A landscape with many peaks, sampled at points; each row gives a point and its height.
From any point a climber steps to the highest of the 2 points nearest to it. It stops when none of these is higher. Distance is the straight distance between rows; heights are no part of it.
Vatas height 218: [ 25 -20  62 -12   3 -12 -45  31   0 -23 -30 -40 -26 -17 -63  10  43  42
 -17 -10 -27  52]
Zame height 264: [ 16 -57 -52  14  12 -39  17  -5  -3  18  27 -29  19  16 -61 -49 -23  -4
  53  53 -18 -20]
Todid height 399: [ 45 -16  44 -13  28 -49  19 -17  -1 -27  -1  -8  -7  34  -8 -16  52  30
 -35  32  28  27]
zifu height 662: [-39  -9 -65 -12  12 -56  18 -76  -2  52  44 -17 -21 -11 -16 -28  32  -1
  54  11   8   7]
tekov height 294: [  9 -37  14  16  14  -8 -10  25  -4  -2 -16 -24  -1   9 -46 -23  19  24
   3  28 -22  12]
bovu height 358: [ 56 -36  87  -5  -4 -34   0   9 -13 -23  -1   1  -4  35  10   9  34  27
 -62  14  37  23]
zum height 91: [  9  13  48   0 -22  22 -32  24 -24  29  12  58  39 -10 112  14  30  20
 -30 -77  47  14]
Zutun height 734: [ 13   8  31 -32  18  28  22  -8  11 -31 -20 -37 -21  27 -36 -11  14  -3
 -47  12   7   8]
fas height 586: [ -8 -21 -66 -57  30 -64  32 -65   9  41  40 -46 -14  22 -47 -39  11   1
  48  27   3  -7]
pife height 563: [ -1   1  93 -30 -48  50 -27 -10 -22   7   3   8   1   5  36  31  17   7
 -62 -61  21  29]
Dapel height 809: [-12  42  -7  51  -1  32 -15  32  19 -11 -24 -30  -9 -55   5  16 -54   5
   0 -15   8   8]
bipif height 155: [ 43  -4  31  44  36 -32 -15  26  15 -31 -55 -10   7 -27 -15  22 -35  26
  -7  25   0  26]
seg height 179: [-10 -14  42 -11   2  -8 -33   2  -1  -3 -16 -24 -25 -11 -24   2  63  35
 -27 -14 -19  49]
fev height 461: [ 34 -28  73  11 -20  -9 -42  46  -9 -13 -25  47  43  10  70  77  -2  26
 -51 -62  32  16]
safu height 283: [  5 -12  76  45 -11  33  -6 -11  -4  17   6 -48 -13 -36 -25   0 -23  11
 -43  -6  36  34]
buvop height 463: [-29   1 -49  27  15 -25   2   1  11  -1  -5  -6  -8 -34 -27 -10 -17  -1
  57  24 -24  -7]
taz height 295: [ -1 -19  58  -1 -30  48 -43  29  -7 -20 -34 -16   4 -18  -8  40 -20  14
 -40 -39 -25  24]
mafu height 309: [ -7 -20 -75   6  -8   0  17   0  -2   6  40 -37   3  25 -72 -22 -40 -43
  36  45 -46 -67]
Kuga height 178: [ 29  19   0  34  41 -29  13  26  29 -29 -28 -40 -15 -28 -39  -9 -38  22
   6  33  22  12]
fugo height 247: [-14 -25  61  40 -26  51  -2 -11 -10  33  26 -44  -2  -7 -33 -10   6  -1
 -33  -8  10   6]
digiz height 460: [ -4 -18 -20  15 -16  59 -16  54   1  -8 -10 -43   2  23 -66  -2 -16 -11
  -3  17 -55 -23]
Kurim height 817: [-20  10 -26 -28 -24 -19 -11   1  -7   6   8  91  -2   7  78  18  16 -17
  35 -22   1 -32]
sug height 360: [ 34  56  48  11  15  19 -10 -14  -2 -22 -27 -19  11 -61  41  21 -34  21
 -42 -51  45  59]
kolo height 311: [ 50 -31  47 -21   0 -22   1  72 -12 -24   9  65  -3  80  59  32  21  28
 -39 -12  32 -37]
Subug height 617: [-40  48 -64 -11 -18  28 -15  -4   0  -5 -14  47   1 -32  27  22 -31 -38
  44 -24 -48 -28]
kevig height 721: [-21 -30 -45 -31 -16 -42  36 -56 -11  29  49  28  -1  44  15 -19  13 -34
  26  20  -2 -49]
libap height 413: [  2   5 -70  -9  16 -61  24 -19  25  -3   3 -21 -50 -31 -51 -23 -56 -26
  67  22  12  -8]
Tazuf height 670: [-31  54 -39  56   2  26 -21   7  12  17   8 -15  -2 -77  22  -4 -37   5
  42 -20  -1  15]
Nifu height 77: [  7  35  27 -26  -3   6 -11   2 -10   7   9  60  23   5 106   6  41   7
 -21 -45  39   7]
nav height 495: [-34  66 -42  -6   6  33   3 -29   2   8  12   6  -2 -34  29 -12   4 -13
  18 -20 -17   8]
fiv height 576: [-35  13 -65  18 -11 -43  -8 -42  -5  23  19  33 -23 -65  12 -10 -17 -30
  77  -5 -18  -3]
falem height 877: [ 35   9  23 -45  26  -1   5  23  14 -42 -36 -46 -27  13 -64 -15  24  23
 -33   7 -13  30]
Lepas height 558: [-31  35 -61  54   4  -9  -3  14  30   3  10 -24 -20 -67  -6 -10 -50  -6
  60   9   9  -9]
Naf height 371: [-20 -50 -22  29 -30 -30  -2  18 -14  21  21  65  24  28  37   4  10 -14
  36  16 -13 -43]
regok height 374: [ 15 -20 -60 -19   5  12   2  24  -2 -15   1 -21   8  29 -76 -29 -15 -12
  32  41 -58 -29]
bome height 382: [-16  30   2  35  -4  50   0 -11  -9  33   8  26  43 -35  59  -6 -19 -21
   0 -23  10  -6]
Fak height 120: [ 21 -34  65  45  -6 -19 -47  26  -8 -15 -33  -9  16 -38  -5  31  12  36
 -16 -17 -10  42]
sus height 776: [-35 -13 -34  -2 -10 -21  33 -62 -16  54  67  13  12  28  29 -28  39 -19
  13  14  20 -28]
Fenun height 119: [-22 -21  37 -15 -26  -4 -30  31 -12   4  21  25 -17  27  50  18  84  34
 -25 -29  -3  11]
tamo height 625: [-10   2  17 -18  -4  38  28 -10  -4  -7  -6   0   4  38   7  -2  12 -19
 -39  -3  -7 -14]
rifa height 253: [  1 -26  23  27  17   1   0  21  11   6   1 -72 -19 -11 -76 -29   4  19
  -3  16   7  27]
pelop height 492: [-10  16   1  -4 -18  65  -5  19  -5   6 -19  65  51  34  46  44 -32 -47
 -24 -20  -7 -47]
dov height 59: [  4  21  21 -25  10 -16  13 -15   3 -18  -8  53   5  22  61  11  26   5
 -24  -7  26   5]
gog height 405: [  4 -53 -33  14 -31  -7  10  18 -19  14  15  69  37  45   8  19 -27 -54
  38  37 -23 -74]
puze height 517: [ 25  16   3  -9  17  18  49 -19   9 -22 -30  23  10  29   8  15 -51 -25
 -20  34  15 -27]
Fekit height 266: [ -4 -51 -53  20 -17 -17  17 -15 -14  27  41   4  27  31 -28 -25 -14 -32
  36  49 -35 -57]
kimol height 658: [ 11 -26 -33 -36   1 -29  58 -52  -7   6  21  18   3  53  -6 -24 -14 -33
  15  40  15 -44]
pon height 343: [ 26  -2 -40 -11  44 -66  27  -1  24 -12 -13 -34 -20 -19 -62 -40 -27  13
  49  45  10   4]
sed height 747: [-33  30 -48 -39  16 -42  20 -72   1  21  28  13 -26  -9  20 -21  50   5
  28   0  13  21]
Ladub height 686: [-30  35 -29  59 -12  40 -23  64  37 -12  -6 -59 -14 -35 -20   9 -54  -1
  17   1   1 -11]
Vep height 431: [-35  29  -8  12  -8  42 -18  -2   5   8  -9   7  14 -24  32   4   6  -3
  -1 -26 -23   6]
roloz height 589: [-44  78 -56 -11  10  35  10 -16  20  -1  14 -38 -39 -27 -10 -20   4  -7
  18 -19   2   7]
lomu height 439: [ 22 -40 -38 -39  11 -20   8  11 -13  -8   5  -9  10  48 -61 -48  21  11
  25  44 -39  -5]
zul height 491: [-17  -3 -77   0 -10 -49  13 -35  -1   9   9  13 -51 -46 -23 -15 -53 -51
  78   9  -9 -22]
Duki height 497: [ 25 -16  94 -25 -35  13 -40  20 -20  -9  -3  29  18  10  59  48   7  25
 -66 -74  41  24]
Fusep height 885: [-20  33 -41 -26  44 -63  23 -48  22   3   0 -23 -37 -24 -19 -22  32  18
  32  13  10  31]
fogu height 600: [-33  24 -50   7  21  -4  40 -67  11  45  59 -51 -12 -10 -20 -40   0  -8
   9  17  34  -9]
difu height 258: [ 45 -41  23  -4  19 -32 -31  49  -3 -28 -25 -23  -1   7 -65 -17  44  43
   2  22 -29  46]
rimem height 813: [-23  43  31 -22  -8  67  -2 -34  -9  17  15 -46 -23  -6 -11 -13  36  -2
 -44 -34  11  30]
Kome height 447: [ 29 -13   1 -46  29 -63  36 -31   3 -31   4  12 -14  43 -11 -22  34   9
  -3  38  14   5]
likat height 302: [ 40 -41 -17  19  38 -52  23   8   6  -4  -8 -15  12  -5 -50 -40 -21  22
  41  57   7   8]
mide height 313: [-24 -42 -45  13 -12  15 -15  34  -9   5   6 -11  26  24 -51 -19  23  -5
  37  32 -73 -25]
mik height 697: [-40  58 -22 -20   4  66  16 -29   9   7  24 -51 -27   1 -17 -22  17 -19
 -23 -21   1   1]
rus height 532: [-28   1 -63 -19  23 -21  35 -37  13  31  38 -57 -11  14 -55 -35  -2  -8
  37  29   0 -20]
zarof height 340: [-34 -37 -30  13 -30   5 -18  22 -11  12  25  25  29  41   1  -3  36 -15
  20  18 -54 -45]
kezaz height 143: [-29   0  11 -24  -8   1 -13  -2  -8   4   2   8 -11  14  17   0  77  25
 -17 -10 -18  23]
dideb height 466: [ 52  31  18 -14  26  14  31   5   8 -38 -52  26  20  14  17  47 -70 -15
 -33  20  26  -9]
koga height 434: [ 44  16  47  20   9 -30 -27  14   3 -16 -30  54  46 -18  87  58  -7  20
 -37 -44  44  27]
tida height 588: [ 13 -10 -19 -15   8  14  51 -20   0  -9   7   4  11  52 -25 -18 -30 -36
 -11  38   1 -47]
zovu height 328: [ 61 -44  83  -5 -11 -25  -9  55 -20 -25   4  33  -1  58  43  36  24  36
 -57 -14  39  -3]
Lasav height 209: [  9  24   6  33  37 -15  14  20  36  -2  -5 -84 -35 -33 -54 -29 -19  23
  -2  14  46  24]
zil height 656: [-20  21 -11  31  18  19  44 -52   2  40  41 -24   6 -14  12 -40  -5 -20
  -6   7  46   2]
lir height 239: [-14  27  34 -14 -10  44 -31  18  13 -23 -34 -36 -25 -32 -16  20  -5  18
 -32 -42 -22  41]
gefud height 445: [ -5 -17  -9   4 -25  30   4  20  -7  11  -3  65  39  49  27  28 -25 -49
   1  19 -15 -62]
kop height 104: [-14 -10  47  -2 -34   3 -31  43 -15  19  28  49  -3  15  91  20  55  42
 -33 -59  21  -1]
lizi height 184: [ -2  33  62  -5  -5  28 -40  -9  -1  -3 -11 -45 -30 -65 -12  15  15  31
 -34 -54   7  70]
begiz height 502: [ 22 -19 -39 -63  29 -59  33 -25   0 -13   6  -4 -11  41 -40 -40  20   9
  29  43 -11  -4]
rul height 716: [-32 -19  -2  23   6  -2  33 -51 -10  47  45 -24  10  17   1 -34  40   3
 -17  18  30   5]
vogog height 657: [-26 -21 -48  -3 -32 -53  -7 -30 -18  21  17  71 -17 -27  37   3   1 -32
  66  -1 -14 -23]
kemef height 363: [ 12  50  11  13   1  59   6  -5  -4   8 -19  29  49 -24  64  23 -60 -31
 -15 -40  33  -3]
runi height 401: [ 17  26  39  20  15   1 -10  -6   3 -15 -31  20  22 -36  56  23  -4  19
 -27 -26  23  38]
gonad height 138: [ 39 -12  46  37  27 -54 -26  11  10 -25 -30  -5  12 -32   6  16  29  37
 -16   6   7  39]
naluk height 393: [ 26 -38   0  14 -12  44 -20  65 -13 -19 -33   2  23  30 -49   4 -22  -2
   4  28 -62 -10]
Pip height 344: [ 23 -39  38  11 -16  30 -29  44 -12 -21 -42  -4  17  14 -21  25  -6  15
 -22   9 -31  13]
mas height 733: [ -7 -25 -35 -29 -30 -68  -3   0 -12  -2   3  92 -19  21  43  23  13 -14
  49   6 -14 -39]
Sevul height 516: [-39   9 -51  -2 -12   1  -8 -11  -2   0   3  28   1 -14  -2   0  -7 -26
  43   9 -46 -28]
Telu height 557: [ -6   3  -1  26 -10  41 -24  67  23 -19 -29 -64 -19 -13 -54   4 -30  11
   3  -1 -32  -2]
gutu height 735: [-36  29 -45 -30 -35  17 -13 -15 -15   6   9  76   9  -6  61  16  12 -42
  43 -30 -37 -36]
teb height 549: [ -3   6  24 -16 -13  53  -5  14  -2  -9 -37  29  28  33  27  35 -11 -20
 -41 -17  -9 -17]
tazun height 319: [ 37  20  77  34  14  13  -5 -10  11 -18 -18 -42  -7 -41  -6  21 -42  17
 -51 -16  42  47]
Vonib height 682: [ -8   9  70 -38 -26  66 -12 -19 -10   2   1 -24 -27   6 -13  13  23   3
 -61 -34  -3  21]
Bazer height 417: [ 20  45  13   4  17  51  22   8  12 -22 -41   9  18  -6  37  42 -83 -17
 -39 -18  30  -5]

Where does a climber stop that starts at each point below?
Zame: Kurim
kemef: sus
taz: Dapel
zum: tekov
zarof: falem
tazun: rimem
gonad: tekov
Fak: Dapel
dov: rimem
bome: rimem

Write out the way that a climber takes from each point below.
lir: taz, Pip, naluk, digiz, Telu, Ladub, Dapel
safu: tazun, sug, runi, koga, fev, Duki, pife, Vonib, rimem
Nifu: zum, kop, Fenun, kezaz, seg, Vatas, difu, tekov
